Each row is a point on a tangle of strands that fork, close into loops and nearly touch. The rows are in no order.
Two points are linked if the straight distance between their rows is under 63.5. Some points are linked to none.
(477): [18 -14 45 24 3 -14 15 -29 -23 -5 3 -11 7 24 -45 -38 -30 -8 13 -6 -52 -21 -34 15 -23 38 33 17 6 -26 17 21]
(717): [-46 -1 15 -37 -3 37 10 -21 -16 -39 -32 13 -2 6 61 4 -25 6 -42 12 9 5 8 17 -37 -15 -5 43 -20 23 -19 17]
(831): [38 -11 15 16 -13 -15 -14 -19 13 1 -28 -21 2 -25 -32 -29 -41 -9 14 2 -21 23 -20 -17 14 13 22 8 15 -11 8 -11]
(732): [42 -3 36 13 -19 -9 -12 -33 6 0 -25 -24 10 -21 -32 -28 -53 -10 9 0 -28 22 -25 -17 13 27 29 22 15 -18 2 -9]
(777): [6 -18 -10 6 32 -9 3 11 1 -1 21 -9 6 30 -26 -19 13 -1 10 -14 -32 -30 -12 36 -22 -14 6 -21 -16 -8 34 12]
(209): [-38 3 25 -33 -5 30 18 -13 -15 -19 -15 17 3 7 45 16 -8 10 -31 -1 5 -5 11 2 -26 -18 -12 25 -17 15 -17 8]
(386): [-21 -18 7 -20 25 9 7 2 -5 -21 -17 3 1 33 8 -26 -7 10 -8 -23 -34 -19 -4 41 -36 -24 7 5 -29 13 23 15]
(464): [13 -3 11 -7 -14 -3 1 1 -8 -5 -26 4 2 -13 -6 -14 -13 -1 5 -2 -5 13 -1 2 1 11 4 2 7 -6 9 1]
(482): [12 19 18 24 -27 -3 -8 15 1 30 36 17 9 -27 1 52 13 -2 11 10 37 24 12 -42 47 38 -15 -16 35 -19 -36 -18]
(267): [30 5 -38 41 23 -41 -34 28 35 18 39 6 8 -15 -11 7 24 -14 30 25 31 7 -10 -28 45 10 -14 -42 2 -12 16 -16]
(468): [-24 2 15 -4 17 23 14 -7 -8 6 25 14 9 33 3 16 21 20 -24 -18 -17 -34 7 6 -22 -18 -9 5 -12 3 2 5]
(166): [24 -2 -47 39 34 -47 -33 29 39 13 41 1 10 -4 -15 -2 29 -17 30 26 28 -7 -17 -18 37 -4 -11 -53 -13 -8 31 -13]
(422): [-12 -11 -13 -30 4 6 2 10 -8 -24 -44 -5 -10 -3 18 -28 -12 3 -2 -9 -10 14 7 26 -22 -23 4 9 -11 22 10 4]
(719): [-10 -14 41 -6 10 2 15 -16 -31 -23 -15 4 8 26 -11 -41 -34 1 -9 -10 -43 -11 -18 36 -42 19 19 16 -21 -7 22 20]
(492): [-25 5 13 7 24 21 20 -14 -8 15 48 11 8 48 -6 23 32 20 -23 -16 -22 -53 2 10 -27 -14 -4 4 -14 -9 0 12]
(785): [11 -25 -43 10 50 -25 -8 22 20 -3 19 -22 -1 21 -24 -23 17 -10 18 -2 -13 -22 -18 36 -5 -32 0 -43 -25 6 48 -3]
(514): [42 -15 -16 45 11 -36 -22 6 26 16 14 -11 8 -13 -37 -11 -1 -15 30 18 -7 6 -29 -11 27 17 9 -25 14 -19 23 -15]
(320): [19 -9 -54 26 42 -45 -25 28 32 6 33 -10 5 1 -18 -9 28 -16 25 18 21 -12 -22 -1 27 -21 -13 -54 -20 -1 38 -11]
(172): [-7 -8 -33 -5 34 8 3 11 18 1 11 1 1 25 -1 7 28 17 -4 -14 -12 -33 8 22 -12 -43 -7 -15 -23 15 20 -3]
(400): [-27 6 -26 -42 -17 28 6 -1 4 -17 -43 9 -18 -10 57 15 9 8 -28 4 26 10 32 -7 -7 -38 -9 22 -7 40 -34 8]
(262): [26 9 -13 4 -51 -3 -16 7 11 10 -41 -4 -18 -58 11 4 -17 -9 -1 16 36 59 18 -40 31 5 8 7 34 4 -31 0]
(181): [8 -22 -35 -12 13 -13 -12 17 6 -7 -41 -17 -14 -16 -3 -34 -4 -10 14 -9 -5 14 4 23 -9 -25 1 -14 -5 20 27 -11]
(78): [18 6 -35 20 8 -19 -22 27 24 15 23 4 8 -18 -3 16 26 -2 18 11 27 4 -1 -17 33 0 -17 -31 7 -11 8 -13]
(524): [5 12 21 0 -19 5 5 7 -10 10 10 11 7 -13 3 27 9 0 0 -3 10 11 6 -21 12 22 -10 -8 13 -13 -16 -3]
(525): [-11 -19 21 -14 20 1 11 0 -19 -22 -18 2 4 26 -5 -35 -20 1 -3 -19 -39 -11 -10 41 -35 -5 11 11 -21 4 24 15]
(647): [-29 -1 13 -26 6 23 14 -6 -10 -9 -4 14 5 17 28 9 8 16 -27 -15 -7 -18 8 6 -21 -21 -6 15 -17 9 -4 3]
(60): [-12 21 -1 -27 -28 22 11 8 4 13 8 18 -4 -21 38 60 29 11 -14 2 43 13 29 -40 25 -13 -29 0 20 10 -43 -7]
(787): [-31 23 31 3 -3 22 18 -5 -15 29 65 16 10 16 3 59 33 6 -17 -1 12 -28 10 -26 7 10 -20 -1 6 -13 -35 -10]
(304): [-33 14 -9 -43 -23 36 14 -7 -2 -11 -30 18 -12 -9 61 34 12 11 -35 6 33 9 29 -20 -3 -36 -16 26 0 34 -40 6]
(548): [6 -14 52 8 0 -6 16 -27 -33 -17 -5 -2 7 24 -29 -41 -34 -2 1 -7 -47 -13 -28 26 -33 35 23 20 -8 -16 20 22]
(223): [10 6 -8 -10 -31 2 -6 10 1 1 -32 4 -5 -33 13 5 -5 -4 3 3 24 34 14 -21 13 3 -4 3 18 1 -16 -2]
(194): [-5 19 46 39 -9 -13 14 -9 -19 31 69 3 5 16 -35 16 9 -5 16 5 -6 -22 -16 -21 9 65 5 1 33 -43 -16 4]
(722): [21 12 22 50 -6 -17 -3 -4 0 28 60 5 10 6 -35 20 10 -10 25 13 0 -12 -14 -17 25 61 8 -9 29 -42 -11 -2]
(450): [9 24 -9 41 15 -25 -11 13 11 22 75 11 13 16 -18 29 30 -5 21 10 15 -28 -5 -15 26 26 -6 -27 9 -30 -4 3]
(757): [18 -14 -48 19 42 -28 -15 26 24 4 27 -16 4 10 -21 -12 25 -10 21 8 3 -22 -17 14 7 -24 -4 -46 -21 -1 42 -3]
(45): [7 -12 42 -10 -12 8 9 -32 -27 -29 -38 -2 3 -1 -3 -40 -57 3 -11 7 -24 19 -16 16 -31 30 17 32 -11 -3 8 7]
(21): [2 -7 -24 -18 -6 2 -5 16 2 -11 -34 -4 -10 -17 13 -15 -1 0 5 -8 5 16 11 7 -5 -20 -3 -5 2 16 7 -2]
(796): [-23 -8 1 -33 -2 13 5 -6 -15 -40 -52 1 -10 6 33 -30 -32 -2 -17 0 -9 15 8 32 -33 -9 5 30 -19 22 4 10]
(218): [8 5 9 -5 -21 2 -1 6 -8 0 -14 8 3 -19 2 6 -3 2 4 -2 8 20 7 -11 7 13 -7 -2 11 -4 -4 -2]
(775): [-30 -16 -31 -35 18 17 0 8 9 -23 -43 -4 -21 17 34 -13 6 13 -19 -14 -9 -10 18 34 -25 -57 1 17 -29 42 10 -1]
(383): [15 -10 -10 -15 -17 -5 -5 -10 -3 -21 -63 -19 -17 -26 1 -48 -41 -11 2 5 -2 40 3 14 -9 -3 16 16 -2 20 8 0]
(141): [22 -3 58 20 -15 -2 10 -45 -16 -3 -4 -16 13 8 -41 -32 -45 -5 6 -2 -41 -4 -33 -7 -10 50 29 23 8 -25 2 9]
(145): [-8 21 29 -2 -29 13 10 8 -11 26 35 17 7 -17 11 59 16 1 -2 5 32 15 12 -38 28 25 -25 -6 27 -16 -42 -13]
(123): [12 0 12 -15 -26 5 3 -23 -13 -23 -54 -4 -3 -20 5 -31 -47 -4 -5 12 0 39 2 1 -10 15 10 26 0 7 -5 3]
(573): [35 -2 53 22 -19 -8 -3 -43 -2 -1 -10 -26 16 -8 -40 -30 -52 -8 8 -3 -38 8 -34 -16 5 43 34 23 15 -27 -3 -3]
(211): [13 14 -11 -8 -43 3 -7 11 1 6 -32 4 -9 -45 19 12 -4 -6 -6 13 39 50 18 -35 24 2 -5 5 29 8 -30 0]
(698): [-12 25 14 -13 -30 21 12 8 -2 20 35 21 3 -16 23 70 25 8 -9 6 39 9 18 -40 34 4 -31 -4 21 -2 -45 -15]
(314): [-14 21 38 22 -8 1 15 -4 -24 28 69 8 10 13 -20 32 21 -2 5 1 0 -22 -3 -19 7 46 -8 -4 23 -34 -26 0]
(245): [-40 -9 9 -37 6 27 8 -14 -17 -46 -41 6 -9 10 50 -16 -33 6 -32 1 -4 5 6 34 -38 -14 2 41 -30 23 -3 13]
(114): [33 4 -4 9 -38 -12 -17 -6 15 8 -43 -12 -10 -49 -3 -6 -27 -9 6 13 19 51 5 -36 32 5 13 12 29 0 -17 -11]
(462): [-19 3 -40 -34 -8 19 1 13 16 -8 -33 3 -18 -15 42 16 23 8 -16 -7 25 6 31 -6 -1 -46 -13 12 -5 36 -17 3]
(354): [-11 -7 -30 -21 17 12 -1 14 17 -4 -12 2 -3 6 13 5 23 16 -3 -16 -3 -16 14 14 -7 -38 -11 -5 -16 24 10 -6]
(191): [-37 28 10 22 21 18 20 -20 -7 34 91 12 5 47 -15 45 46 17 -19 -1 7 -58 3 -13 -3 0 -9 0 3 -21 -13 3]
(678): [-34 -14 -5 -26 28 20 6 -2 1 -21 -26 5 -7 30 21 -8 1 15 -19 -22 -26 -20 7 35 -33 -45 6 18 -36 26 11 2]
(662): [9 -25 -31 -1 41 -19 -5 21 8 -8 -6 -20 -2 15 -21 -26 9 -5 17 -11 -25 -18 -16 42 -15 -26 3 -31 -17 8 43 0]
(342): [21 10 12 27 -14 -12 -10 8 5 22 25 10 9 -16 -11 24 9 -1 12 7 11 8 -3 -23 26 34 -5 -13 22 -24 -9 -9]
(382): [8 -26 -28 -8 24 -17 -4 17 7 -10 -24 -17 -10 1 -14 -30 2 -8 17 -11 -18 0 -7 33 -12 -25 3 -25 -12 13 36 -6]
(91): [19 12 5 48 7 -24 -11 7 6 23 57 5 13 8 -29 15 16 -9 23 10 5 -17 -13 -15 24 40 3 -20 19 -34 1 0]
(318): [16 -11 30 -1 -8 -6 6 -23 -14 -14 -34 -6 3 -2 -22 -40 -39 -3 6 -2 -32 12 -17 15 -16 21 22 15 -5 -4 16 7]
(829): [14 1 -20 5 2 -5 -11 21 8 8 8 3 10 -11 -6 10 22 2 13 -3 6 1 4 -5 14 -3 -11 -19 4 -6 9 -5]
(842): [-7 30 -6 36 23 -15 -1 5 5 22 95 6 9 36 -18 31 39 -1 13 2 16 -49 -3 -10 20 21 -3 -18 4 -35 0 15]
(682): [-24 32 3 29 21 -1 9 -7 -3 28 101 7 7 44 -20 41 42 7 2 1 15 -54 -4 -13 10 17 -5 -8 8 -36 -10 8]
(349): [6 -6 -22 -11 8 -1 -7 19 9 -4 -5 0 2 -9 3 0 13 5 7 -8 3 1 6 7 5 -17 -9 -12 -2 6 10 -4]
(105): [-2 -20 -40 -15 10 -13 -11 15 0 -17 -60 -26 -28 -18 4 -44 -12 -14 10 -6 -2 21 10 33 -10 -32 6 -8 -10 35 18 -4]
(792): [34 -1 5 11 -30 -10 -13 -16 14 6 -35 -15 -1 -36 -18 -18 -35 -9 9 7 1 41 -10 -27 20 15 17 12 23 -6 -3 -12]
(169): [-10 -20 -43 -30 -2 -7 -10 12 -1 -27 -69 -27 -28 -16 20 -45 -14 -12 -1 -3 5 26 17 33 -15 -34 8 2 -16 41 3 5]
(461): [21 -18 12 6 6 -15 2 -5 -3 -5 -24 -11 3 3 -28 -40 -21 -5 18 -6 -35 4 -18 24 -13 9 20 -4 -2 -3 33 0]
(768): [10 -2 40 -11 -25 14 11 -42 -23 -30 -40 -5 3 -16 2 -30 -65 0 -16 17 -9 33 -11 2 -22 33 17 39 -3 -5 -9 5]
(339): [-33 27 15 13 7 20 18 -13 -4 39 84 20 9 32 -4 63 48 14 -22 -1 15 -44 11 -22 11 0 -22 -2 2 -14 -29 -6]
(310): [-28 -9 -41 -33 8 23 -2 11 21 -10 -43 1 -21 5 38 5 20 14 -19 -10 8 -6 30 15 -11 -63 -7 15 -20 47 -5 -3]
(161): [24 10 9 36 -20 -13 -16 13 12 27 31 14 11 -24 -8 35 11 -8 19 13 27 20 1 -35 43 42 -6 -18 32 -22 -19 -18]
(759): [-19 17 -14 -35 -28 26 9 5 4 3 -19 15 -11 -21 50 46 25 9 -22 3 42 15 30 -31 13 -28 -22 12 10 23 -41 1]
(739): [-6 -8 -26 4 41 3 5 8 13 3 29 -1 6 40 -13 -1 24 16 -3 -15 -24 -47 -4 30 -19 -36 1 -14 -25 4 27 6]
(196): [4 -16 -24 -22 -13 -1 -6 -1 -5 -27 -74 -21 -28 -19 12 -51 -38 -14 -2 8 1 40 15 25 -15 -12 15 17 -11 34 3 4]
(298): [-22 25 39 10 -11 14 11 0 -18 30 65 13 12 12 -2 52 25 0 -8 2 15 -16 1 -25 13 33 -23 -4 16 -24 -39 -7]

How many points has the smallest loop of links through each point below? Write 0 if it is on no loop.
(787) => 11
(166) => 12
(739) => 9

Name the points in between on the shortest way along the links from the first point to the second, in order.
(383), (320) => (196) > (169) > (105) > (181) > (382) > (662) > (785) > (757)
(218), (792) => (223) > (211) > (262) > (114)
(468), (757) => (647) > (209) > (717) > (245) > (796) > (422) > (21) > (181) > (382) > (662) > (785)
(548), (462) => (719) > (525) > (386) > (678) > (775) > (310)
